The views of a scene show one set of named points, each view turned or mirrored, and shifted as a whole, with a little noise and some points left out.

Scene 1
View 1
pokov: [-16 -14  10  -3   9  20   0 -16   6   4  11   2   7 -12   5  10   7 -12
  10  16   0  -4   4   5  -5   6  -8  13   3  -2  -8  13  18  -1 -13  -2]
pepu: [-12 -12  18   5  17  20   6 -23   5  -6  20 -11  17 -23  -4  22   4 -28
  -2  19   3 -17  19  20  -7  -3  -3   6   9  -4  -1   7  12  13 -20   3]
falim: [-26 -13  24  -1  -3  29 -26  20  13   3 -14  22   0 -15  -2   3  10   4
  24   5   5   2 -11  28 -27  -3  -5   6  34  12 -12  24  30   8  -1 -25]
tulin: [-20  -5  -1  -1  -5  22  -2   1   6  19 -26 -12  18   0   1  -3   8  -6
  19  18   1  -7 -17   9 -27 -11 -18  13   2  -4  -8 -16  -9  -8   6 -10]
puv: [-12 -10  16  -2  -1  19  -4  -3   7  -1   9  -4   5 -19 -11  20   8 -15
   4  11   1 -12  11  24 -18  -1  -6  13   8  -7  -7   9   2   1   1 -16]
foz: [-16  -8   3   5  -1  18   7  -9  10  16 -27 -21  30   0   2   2  11  -8
  17  29   3  -6 -13  12 -19  -8 -20  10  -9   1  -6 -13  -1  -8  -4   8]
bada: [ -9 -10 -11  -7   6  11  17 -32  -1  13  20 -16  10  -5   4  13   7 -25
   3  19  -4 -12  11 -13   1   5 -12  23 -21 -22  -6  -8 -14 -14  -2   1]
posov: [-21 -10   9  -2   2  23  -8  -3   6   7  -5   3   7  -9   3   5   8  -9
  16  10   1  -4  -5  10 -18  -3 -10  10  13   0  -8   5  11   1  -4 -11]
zadap: [-18  -9  19   1   1  24 -12   5   8   1  -5   3   8 -17  -7  11   9 -10
  11   7   3  -8   0  27 -25  -8  -8   6  22   3  -8  10  11   8  -1 -18]
Bor: [-16 -13  17  -1   1  19  -3  -5   9   3   5   3   5 -15  -2  16   8  -9
  10  16   1  -6   6  15 -12   6  -6  13   4  -3  -9  16  17  -1  -5  -7]
Koz: [-22 -14  12  -5   3  24 -11  -1   9   9  -2  22  -2  -6   9   3   7   4
  22  13   3   4  -7   3  -7  11  -9  14   9   5 -15  23  32  -6  -5 -11]
tep: [-18 -11  23   3   1  23 -10   6  13   3 -10   4  11 -14  -3   9   8  -3
  17  17   5  -2  -3  27 -20  -4  -8   7  16   9 -10  17  24   4  -5 -10]
fifin: [-19 -14  34  -1  -1  28 -23  19  14  -6   4  20  -2 -26 -10  18   8  -3
  14   2   6  -6   5  38 -26  -1   0   6  34  10 -11  31  30  13   0 -27]
sota: [-19  -5 -11  -9   4  18  -3 -15  -6  13   8  -7  -1  -6  -1   4   7 -24
   7   0  -6 -12  -1  -7 -19  -7  -9  18   9 -19  -2 -12 -21  -5   5 -21]
View 2
Koz: [-18   8  -9  18  23  -3 -10   7  -9   8   0  -7   2  -2  23  -5  -8  -8
  -3  10  -5  -9  18  15 -35  14  -3   5 -10  -3  -2 -20   6   7 -20   6]
puv: [ -7  -9   2  26  -2 -14 -11   1 -16   8   6   0  13  14   9  -8  -8  -3
  -2  -2   0   8  -2  16 -33   5  13  15  -1 -10  12  12  -1  11  -6 -16]
falim: [-16  15  -9  18  13  -3  -1   7  11  -1  17  -3   7  15  11   5 -25  -9
  -4   5  -3   0   8  29 -28  28   0  32 -24   2 -11  -8  -8   8 -18   7]
posov: [-18  -2  -6  24   9  -5 -13   4 -11  12   1  -5   6  11  19  -1 -17   1
   3   3   4  -1   9  24 -26   4   8  11  -3  -1  13 -11  -3   7 -11  -7]
tep: [-12   1  -8  21  11  -5  -6   2   0   7  13  -6   6   9  16  -1 -13   1
   1   9   0   0   6  29 -30  11   4  23  -8 -14   3  -4 -11   9  -7  -1]
sota: [-25 -11   1  32  -6  -8 -26   8 -37  25 -19   2  12  16  18  -6 -22   0
   6 -16   7   1   2  10 -19  -9  23  -8   9  17  34  -9  12   6 -15 -27]
Bor: [-10  -6  -2  22  11  -9 -10   1 -14   9   3  -6   7   5  14  -8  -1  -3
  -3   4  -1   1   7  14 -36   6   7   8  -1 -14   6   1   2  10  -9  -9]
bada: [-15 -24   1  28   0 -12 -28   3 -46  26 -20  -3   6  -1  25 -17   3   4
   4  -4   4  -2   6   1 -33 -23  20 -20  22  -7  37  -3  13   9  -5 -27]
fifin: [ -5   7  -1  19  12 -11   2  -2  11  -7  20  -4  13  19   1   2 -14 -13
 -11   3  -5   9   4  24 -37  29   4  33 -23  -8 -16   9  -6   8 -17  -1]
tulin: [-27   1 -12  29  -7   0 -19  16 -22  27  -2   2   5  11  28  -6 -30  11
  19   2   6  -5   1  32 -13  -6  11  14   4   2  34 -14 -14  13  -4  -7]
foz: [-22  -8 -14  27  -1   0 -20  10 -22  28   1  -4   1   2  33  -8 -17  21
  18  12   8  -8   5  35 -18 -16   9  12  13 -17  37 -13 -18  12   6  -7]
zadap: [-11  -2  -3  24   5  -7  -7   1  -2   6  11  -3  10  18   9   2 -19  -1
   0   1   3   6   2  27 -27  11  11  23  -7  -5   5   2  -8   9  -9  -9]
View 3
falim: [  0   7  -9 -18  -8  -5 -15   8  19   8 -19   1  -2 -11  26 -24  -6  10
   5  11   7 -16  31 -15 -21   2   1  -1  13 -28   2 -14  15  -4   1   1]
puv: [  2   0  12 -21  -3 -13  -4 -15   8  10  -5  -6  -5   0  -3 -15  -6   2
  -4   1  -7  -8  12   0  -4  14  23   0  11  -1   3   0   5   8  14  21]
zadap: [  0   0   6 -16  -2  -6  -7  -5  17   8 -13  -4  -5  -9  11 -17  -4   7
  -4   4  -1 -11  21  -6 -15  10  12   0  12 -16   1  -5   7   5  10  11]
tulin: [  5 -15   3 -26  -5 -11   2 -15  13   7 -11 -15   6 -33  -5 -14  10   0
 -19   9   8  -6  24 -17 -15  16  30  -8  27  24   6   1  -6  25  -9  -4]
foz: [ -3 -20  16 -14  -3  -8   3 -20  21   2  -4 -24  -3 -34 -16  -4  16   2
 -24   6   2  -1  34 -13 -20  15  27  -5  22  21  -1   2  -6  31  -3  -1]
tep: [ -4  -2   7 -11  -3  -3  -8  -6  22   6 -10  -9  -6 -13  10 -14  -1  10
  -6   5  -1 -11  31  -9 -20   7  10  -1  11 -16  -3  -7   8   8   8   7]
pepu: [-14  -7  16   0  -6  -8   6 -13  12   4   0 -17 -18  -2 -20  -1   8   1
  -2  -8 -16   3  11  17  -4   5  25  18   2  -7   4   4   7   8  25  26]
fifin: [  1  11   0 -16  -3  -4 -15   5  18  11 -16   6  -6   2  27 -24 -15  13
   8   4  -1 -19  20  -7 -13   4   2   1   7 -36   0 -10  15  -8  16  15]
bada: [ -2  -9  11 -21 -14 -19   9 -33 -11   9   8 -29 -12   1 -47  -8  11  -8
 -10   2  -9   9  18   7   6  11  46   2  11  38   3  -4   0  25   0  18]
pokov: [ -8  -1   3 -10 -12  -9  -4 -13   4   4  -2 -22 -14   0 -21 -10   6   2
  -1   5  -6  -1  28   0  -8   2  22   7   7   2  -1 -12   9  10   5  11]
Bor: [ -3   2   8 -13  -7  -8  -7 -14   8   7  -2 -13 -12   1  -9 -13  -2   5
  -3   4  -5  -6  26  -3  -9   7  17   3   8  -5  -3 -10   8   8   7  14]
View 4
puv: [  9  16  -7 -12 -18 -11  -6   4  12   6   6   3   2  -2 -15  -6 -10   6
   9 -13  24 -12   3  -5   5  20   4  15  10   7   7   5   4   0   3  27]
posov: [ 14  23  12   3 -22  -5  -2   6   1   6   5  11  -1   0   1   4 -16   0
  10  -7  18 -10  -5  -5   9  30  -8  25  11  10  11  -2  13   6  -5  25]
falim: [  9  20  29   1  -9 -11 -14  23  10  13   6  -7  -1   0   9  19   1 -18
  14  -2  21  10  -1  -2  22  31  -3  12  10  11   6   1   2  36  -7  18]
pepu: [  4   3  -9 -15 -26  -7  -7 -11   2  -4  26  16  -2   0  -1  -1  -4  18
   0 -21  35 -27   1 -16   7  20  10  24   6   6  10   1  -5 -16   4  40]
tep: [  9  20  21  -2 -18 -10 -10   8   5  14   9   1  -2   1  -1  13   3  -2
  16  -9  28  -2   0  -7  13  32  -4  22  13   9   8  -4   3   9   0  23]
bada: [ 27  24 -23  -1 -42   7  16 -15  -5  -7   4  20   3  -2 -18 -19 -31  21
   0 -16  16 -34  -9 -16 -15  21  -3  27  15   6  17   0  28 -30  -1  33]
pokov: [ 20  15   6  -2 -32   5   4  -2  -2   0  13   8   0   0   1   3  -9   5
   1 -13  25 -18 -11 -17   3  26   1  20  12   7  14  -1  12  -3  -4  28]
tulin: [ 12  42  12  11 -21 -11  -1   2   0  12  -8  19  -1   0 -13  -1 -28   5
  25  -4  13  -7   3   4   2  40 -25  42  17  17  12  -8  29  -8  -1  24]
sota: [ 18  28 -18   3 -21  -7   5   0   2 -10  -2  23   1  -6  -9 -17 -44   7
   3 -10   5 -23  -1   2   0  21 -12  30   6  13  12   8  26   0 -10  31]
Koz: [ 28  19  25   4 -31   9   5  12   0   6   5  -4   1   2   7  14  -4 -12
   3  -5  20  -2 -16 -14   8  30  -3  11  14   7  12  -4  15  17 -10  15]
foz: [ 12  37  15   9 -29  -6   2  -9  -5  14   1  21  -1   6 -10   4 -16  15
  26  -8  24 -12   2  -8  -2  42 -23  46  20  14  14 -15  24 -25   5  26]
zadap: [  4  19   9  -4 -13 -15 -12   9  10   9   7   6  -1  -1  -4   6  -7  -1
  13  -9  24  -5   5  -1  15  28  -4  21  10  11   6   1   2  11  -1  27]
Bor: [ 17  15   4  -8 -28  -1   0   4   4   5   9   1   1   0  -6   3  -3   2
   6 -12  28 -12  -5 -13   4  25   3  15  13   7  10   1   7   1   0  22]
View 5
sota: [-23 -19  19 -20  -4 -20  16 -11  -9 -20  13 -35 -14  -9   2   1  12  19
  -4   2  -1   0  -1 -20  -8  34 -23   7  -7 -11  25   0 -19  -6 -11  16]
posov: [-14 -13  10  -8  -1  -8  -2  -6 -20   6  13 -19 -13   1   8   6   2   7
   2   3  12   9   4 -10  -8  11 -21  -1   2   2   3   4  -7  -7  -2  12]
foz: [-15 -27   9   3  14 -16   2 -12 -24   8  20 -30   1  -2   6 -20  -4  20
  -1   5  -3 -10  -4  -5  -8  -4 -46   6 -10   7  -9   9 -17  -8  -7  15]
tep: [ -8  -8   6  -2  -1   1  -8  -2 -18  20  10 -15 -13   5  13   3  -1  -2
   4   0  16  15   5  -9 -12  -2 -19   0   6   6  -6   6   1  -7   5   1]
pokov: [ -9 -21  11  -7   2  -2  12   0 -22   4  18 -15 -18   0   9  -2  11   6
  -9  -2  13  11  -5   3   5  14 -14  -4  -4   6   8   5   1 -18  -5  16]
fifin: [ -8   8   9  -8 -15   9 -13   5  -7  25   1 -10 -22   8  17  20   1 -15
   8  -5  27  32  12 -16 -18   3   1   3  15   1   3   4   9  -3  11 -12]
pepu: [ -7 -20  13 -17  -5  -1  23  15  -9   8  13 -28 -19   6  22 -22  17   4
 -21 -14   9  19   4   1  14   9 -12  -1 -14   0   2   0  -1 -12  -6  -4]
zadap: [-13  -5  10 -10  -7  -2  -5  -1 -10  13   6 -22 -15   6  14   4   2   0
   2  -2  14  16   9 -17 -12   5 -17   5   4   0   1   3  -2  -1   1  -4]
Koz: [ -9 -16   7  -2   2  -1  -6  -9 -32   6  17   2 -20  -1   3  27   5   3
   9   9  24  14  -2   1  -6  15  -9 -10  10  10   9   8   1 -17   1  29]
tulin: [-23 -18  12  -3   6 -22  -5 -22 -20  -1  12 -35   0  -4   1   1  -5  20
  10  11  -2  -9   2 -23 -22   9 -46   9  -2  -4   3   6 -20   1  -5  17]
bada: [-17 -36  23 -12   7 -15  32  -3 -10 -18  26 -26 -10 -17   3 -20  18  22
 -21  -4  -7  -6 -18   5   6  27 -24   8 -17   0  22   1 -13 -23 -14  21]

In a view up to two points have been moved. Name them for each view, in the order of its rows, or write none.
view 1: none
view 2: sota
view 3: zadap
view 4: none
view 5: Koz, tulin

Scene 2
View 1
fesa: [ -6 -23   7  17   6  11 -13 -16  -6  -2   4  -5   3  13  17  -7  30  -7
  -9   6  29  -3   7   0   2 -12   1  18  -4   6  20   1   7   2  19   0]
Fet: [-14 -18   3  30  -7  15 -15 -18  12 -10  -1  -6   5  18  28  -7  36   1
  -2   3  31  -8  10  14  -1  -6  -8  18   2   6  15  -7  12  -9  18  -4]
zalim: [-10 -19   3  11   2   7 -17 -22   0 -14   0  -3   5   7  17  -5  29 -19
 -11   7  15  -4  14   5   7 -18  -6  21  -6  11  23  -2  13  13  30  -4]
vub: [ 15 -29  11 -11  25   2  -9 -16 -44  12   9  -1 -11   1  -8 -10  21 -31
 -15   9  22   8   2 -29  11 -24   9  18 -23   8  27  23   3  37  26   7]
dega: [-11 -37  11   8  19   9 -17 -13  -1  -3   9  -1  11   9  15  -2  25  -9
 -17  12  24  -6   4  -6   1 -13   9  17  -3   2  30  -2   7  -3  20  -3]
Mufog: [ -8 -30   8  13   9  18 -20 -28   3 -14   1  -4   2   5  19  -3  29 -22
  -8  12  11  -4  10   2   9 -12   1  18 -10   3  29  -6   9  16  37  -3]
dida: [ -2 -11  -5  19  -4  10 -14 -19 -11 -13  -6   4  -9   5  24 -19  28 -21
   8  -1  12   1   8   0   5 -20 -13  24  -5  14   9   5  12  24  22   7]
sakal: [ -1 -14  -6  19   4   4  -9  -4 -19  -1   0   9  -7  10  22 -24  24  -8
   8  -4  27   1   0  -9  -5 -20  -6  24   4  15   1  14  10   9   2  11]
dem: [-19  -6  -4  13  -7  -3 -16 -22   7 -23  -9  -4  11   5  18  -4  31 -22
 -14   6   7  -2  23  19   9 -27 -22  23  -4  18  21  -8  19  13  31  -8]
zev: [ -5 -25  -1  13  11  11 -17 -15  -9 -10   1   7  -3   3  22 -17  22 -18
   2   5  12  -2   2  -9   2 -19  -1  21  -3   9  16   3   8  18  20   6]
Vena: [-11 -32   1   5  18  10 -21 -19   0 -18   4   6   8  -1  21 -10  19 -24
  -7  13   1  -4   6  -6   5 -24   0  21  -3   9  27  -3  10  17  29   0]
Fepo: [ -3 -27   3  14  14  10 -12  -8 -15   2   6   4  -2   9  18 -16  24  -9
   0   3  25  -3  -2 -12  -3 -15   4  19  -1   7  14   9   7   7   9   8]
beg: [ -4 -27  10  14  13   7 -10  -6 -15   9  10  -3   3  16  12  -8  29   1
 -10   6  43  -3   1  -9  -3 -10   7  17  -2   4  18   9   6  -6   7   2]
gomod: [ -8  -7   3  11  -7  -2 -11 -20  -8  -8  -5 -10   4  11   8  -1  35 -17
 -18   5  26   1  19  11  11 -19 -14  21 -10  15  21   1  16  15  28  -8]
nozi: [ -3 -14  -5  -1  11  -7 -12 -13 -24 -10  -2   7  -2  -3   9 -17  19 -32
  -6   5   4   5   9 -13   7 -34 -10  25  -7  20  16  13  13  32  22   6]
tigu: [  6 -14   5  15   3   6  -6 -11 -26   7   1  -2 -10  12  11 -15  30 -11
  -1  -1  34   4   4  -9   3 -14  -3  20  -8  10  10  15   8  15  12   7]
Kom: [  1 -38  15  -4  27   7 -14 -15 -20   7  12  -3   3   5   2  -2  22 -17
 -21  15  26  -1   3 -17   7 -16  15  15 -13   3  33   9   3  14  25   0]
Zam: [-12 -22  -3  25   1  18 -19 -19   8 -19  -2   6   0   6  35 -16  27 -12
   9   3  10  -6   4   4   0 -13  -8  22   3   8  14  -6  10   8  23   4]
View 2
nozi: [-22  -6  27  25  -5   0  26 -12 -21 -19  -8   3 -10  -3  -7  -1   1  11
 -11   9  29  10  -9 -22   8 -14   3   1  28  11 -15 -36   6 -10   3   1]
gomod: [-12  -2   4  21  -8   8  18   6 -11  12  -6  13  -3  -5   3  -5   8  21
  -7   3  11  14 -10 -31  -6  -2  -9  -5   6  17 -18 -27  25  -8   1  -5]
dega: [  1  11  -2  23 -15  15  11   1  -4 -20  -6  30 -18   0 -24  -4   7  25
  -1  -4  21  11   2 -20  -5  -3 -10 -16  10  10  -4   2  12  -3  11  -4]
sakal: [-22   8   8  29   1  15  25 -15 -10 -29  -6  -6 -21   7 -12  -3   6  21
 -13   5   6  13 -13 -22  14  17  -8 -17  16  -1  -9 -27   2   6 -10   6]
vub: [ 19   0  29  29   2   3  28 -14 -36 -23 -21   7 -14  -2  -3  -5  -6   3
 -17  15  37  12   3 -35 -14 -26  14 -18  32  17  -2 -21 -11  -2   5   4]
beg: [  8  15  -4  30  -5  23  21  -1  -5 -23 -12  13 -21   6 -19  -9   6  28
 -11   2   7  14  -2 -28  -7  10 -13 -25   9   7  -3  -7   6   4  -3   4]
Fepo: [ -8  10   6  26  -5  13  19 -11 -11 -28  -7   9 -22   5 -17  -1   5  21
 -10   2  14  12  -4 -22   5   6  -6 -20  14   3  -4 -12   1   5   1   2]
Zam: [-37   6   0  12 -12   4   6  -9  -5 -11   8  14 -22   1 -11   6   8  18
  -1  -7  13  10 -13 -12  17  18  -7 -11   5   1  -6 -13  16   5   6  -7]
dida: [-33   0  13  15  -6   1  13 -13 -17  -6   2   0 -17   0   1   4   5  12
  -9   1  15  11 -16 -22  13  10  -1 -10  12   7 -10 -30  13   3   1  -5]
Vena: [-23   2  13  14 -18  -1  10  -6 -11 -18   0  26 -15  -4 -18   5   5  14
   0  -2  31   7  -3 -14   7  -9   0  -2  18   8  -9  -9  12  -8  16  -8]
dem: [-35  -6   5  13 -17   1  11   7  -4  11   4  20  -1  -8  -3   0  11  24
  -1  -3  15  11 -13 -20   7  -1 -12   7   7  15 -23 -30  33 -15   8  -8]
Kom: [ 18   8  11  26  -9  11  17  -4 -19 -22 -15  24 -16  -2 -17  -5   1  16
  -7   5  31  11   8 -27 -14 -18   0 -18  20  15  -1  -2   1  -4  12  -1]
zalim: [-19   1   4  15 -13   4  10   1  -9  -1  -1  20 -11  -5  -6   1   8  19
  -3  -2  18  11  -7 -22   0  -2  -7  -5  10  12 -13 -16  21  -5   8  -7]
fesa: [ -4   9   0  20 -10  12  12  -3  -9 -10  -5  19 -18   0 -13  -1   7  20
  -5  -2  16  12  -2 -23  -3   3  -8 -18   7   9  -3  -6  11   1   7  -5]
tigu: [ -3   7   8  29   2  13  23 -10 -19 -13 -11  -2 -18   5  -1  -5   3  17
 -15   8   8  14  -8 -32  -1   9  -4 -23  12   8  -6 -24   2   6  -6   3]
zev: [-23   5  11  18  -8   4  14 -13 -13 -22  -1  11 -20   1 -12   2   4  15
  -6  -1  21  10  -8 -17  10   3  -3 -12  16   6  -6 -15   6   2   5  -2]
View 3
sakal: [ 12  23 -16  10  -4  -7  11   0   6 -16 -12  -4 -10  12  -3   6  -9 -29
   3  -1 -10   0  -1   0   1   7 -12  15  12 -36  20 -21  -1  -4   3 -10]
Zam: [  6  -2 -11  -1   1 -18  -1  -1  -6  -8 -16 -17  -3  17   8   3   1 -18
  -5 -15   6   4   7  -6   5  -3   5  13  25 -27   9 -13  -4  -2  11 -28]
nozi: [  3  17   6 -11 -16  -8  -9   9  14 -29  -2  -3  -9  14   7  -1 -15 -35
  -9  -1  -3   6  13 -28  -2  22  -2   7   5 -29  39 -18   1  -4   3  -9]
Mufog: [  3  -3   7 -20   4 -22 -20  -2   6  -2  -6 -14  -1  18  19  14  -2 -15
  -5  -4  11   1   8 -25   1   9  14  11  20 -21  10  -9  -8   1  15 -18]
beg: [ 15  21 -10  -2  13  -9  -3  -7  17   3  -8  -2  -6  10   1  25   3 -14
   8  10  -3  -8  -5 -10  -3   8 -11  20   9 -34   2 -15 -12   2   7   7]
Vena: [  4   3   4 -17  -1 -14 -15   0   7 -14  -3 -13  -1  19   8  -1   1 -11
  -9  -6  12  11  19 -26  -2  14   7   9  13 -28  15 -10  -6   1   6 -14]
Fet: [  6  -5 -12   4  15 -20  -4   0  -4   5 -22 -14  -4   9  10  25  12 -20
  -1 -10   3  -9  -3 -10   6 -16  -6  21  22 -25   3 -10 -17  -1  17 -21]
dem: [ -6 -14   6  -7  -1 -17 -16  17   0 -16 -18 -11  -5   6  17  12   9 -34
 -18 -14   8  -1  12 -37   5 -10  -6  14  14 -17  31  -9 -15  -5  15 -24]
gomod: [  0   0   7  -7   2 -18 -17  12  10 -10 -14  -3  -6   4  17  28   1 -38
  -7   0  -1 -11  -1 -33   1  -2  -7  16  12 -20  28 -14 -13  -4  17 -12]
Fepo: [ 13  20 -11  -2   4  -9   0  -6  12  -7  -7  -5  -6  15   0  10  -5 -16
   4   3  -2  -1   2  -7  -3  14  -3  14  12 -35   9 -16  -5   0   4  -6]
vub: [ 13  37  15 -27 -10 -12 -17  -3  34 -15  13   5  -7  16  10  17 -30 -28
   5  23  -5   0   2 -27 -10  43   9   4   1 -31  29 -20   5   2   7  12]
View 4
Fepo: [ -6  -3  -4   3  -4   9  -5   7  -6   8  -1  -5  -3 -19   5   3 -16  12
  10  -3   6  -6  10  -8   0  -3   3   3  -4  21  -3  -7   0 -15 -14 -11]
Fet: [-36   5 -13  13 -12  10   8 -10 -15  11  -5  -8  -1 -11   6  12  -9  -6
  19 -17  13  19   2 -11  -8  18  13   5   9  23  -7   4  15  -6 -15 -10]
dega: [-16   7  -4   4  -5  14  -8  -7  -9  12  -4  -9   5 -31   2   4  -2   4
  10   3  11  -6   0 -14 -14  -4   2   6   2  18 -14   9  10 -26 -19 -12]
dida: [-22   1   6   5   2   1  -1  11  -4  14  -1 -15 -24   5  12   1  -8   8
   6 -22  11   1   9   0  -6  -1  16   3 -14  18   3 -13  10   3 -15 -18]
nozi: [-11 -10  19  -3  15   9 -25  12   6  27   1 -17 -21  -3  12  -1  -4  11
  -7 -10  10 -17  16  -4 -11 -13   6   1 -26   9   8 -19   4 -10 -24 -22]
Zam: [-30   5  -2   3  -6  17   6   9 -19   3  -9  -7 -17  -4   1   1  -8  -1
  10 -25  14   5   6  -6  -5   3  13   1  -6  17  -4  -2  16  -3 -17 -16]
Kom: [  1  13   5   3   0  -2 -16  -7   4  21   1 -17   2 -35   9  -1   4  17
   4  15   8 -22  -5 -12 -21 -21   3   8  -5  21 -18   8   5 -30 -18 -11]
zev: [-14   3   4   1  -1  10  -4  11  -8   9  -5  -9 -14 -11   6  -1  -8   9
   6 -13  11  -8   7  -6  -7  -6   8   1 -12  18  -5  -6   8 -10 -16 -16]
vub: [ 19   6  15   1  10 -18 -20   5  18  25  10 -21 -10 -23  18  -4  -2  32
  -3  16   4 -32   3  -4 -13 -29   4   7 -19  23  -6 -12  -5 -22 -14 -13]
beg: [ -6  -3 -12   8  -7   4  -5  -6  -2  13   2  -5  11 -27   7   9 -17  11
  14   6   4   1   8 -14  -2   7   1   7   6  26  -7  -3  -2 -20 -12  -6]
zalim: [-29   7   4   6   0   7  -7  -5  -6  20  -3 -18 -11 -11   8   5   4   0
   7 -12  13   1   0 -10 -18   0  12   6  -6  17  -7   2  17 -10 -21 -15]
Vena: [-22  10  10  -1   3  19 -12   5 -11  13  -8 -13 -15 -17   0  -3   4   2
   1 -12  15 -13   2  -9 -17 -14   7   2 -14  11 -10   4  17 -18 -24 -20]
tigu: [ -4  -2  -3   9   0  -9  -2   2   5  18   5 -13  -4  -9  16   5 -16  17
  12  -3   3  -2  10  -5  -2   2  10   7  -6  27   2 -15  -4  -7 -10  -9]
gomod: [-29   4   6  14   4  -6 -11 -15   5  32   4 -25  -8  -6  18  11   4   0
   8  -8  11   7   2  -8 -21   7  14   8  -5  20  -2  -2  15  -5 -20 -14]
fesa: [-16   7  -5   7  -6   4  -1  -4  -7  11  -2 -10  -1 -20   6   5  -5   7
  12  -4  10  -2   1 -11 -11  -1   8   6   0  24 -10   3   9 -16 -15  -9]
Mufog: [-24  19   5   6  -3   4   1  -2 -11  11  -5 -18 -15 -17   6   0   8   4
   7 -11  14  -7  -7  -8 -20 -10  14   6  -7  19 -17   8  20 -13 -19 -16]

In a view up to two points have been moved. Name them for each view, in the order of its rows, or write none.
view 1: fesa
view 2: none
view 3: none
view 4: nozi, Kom
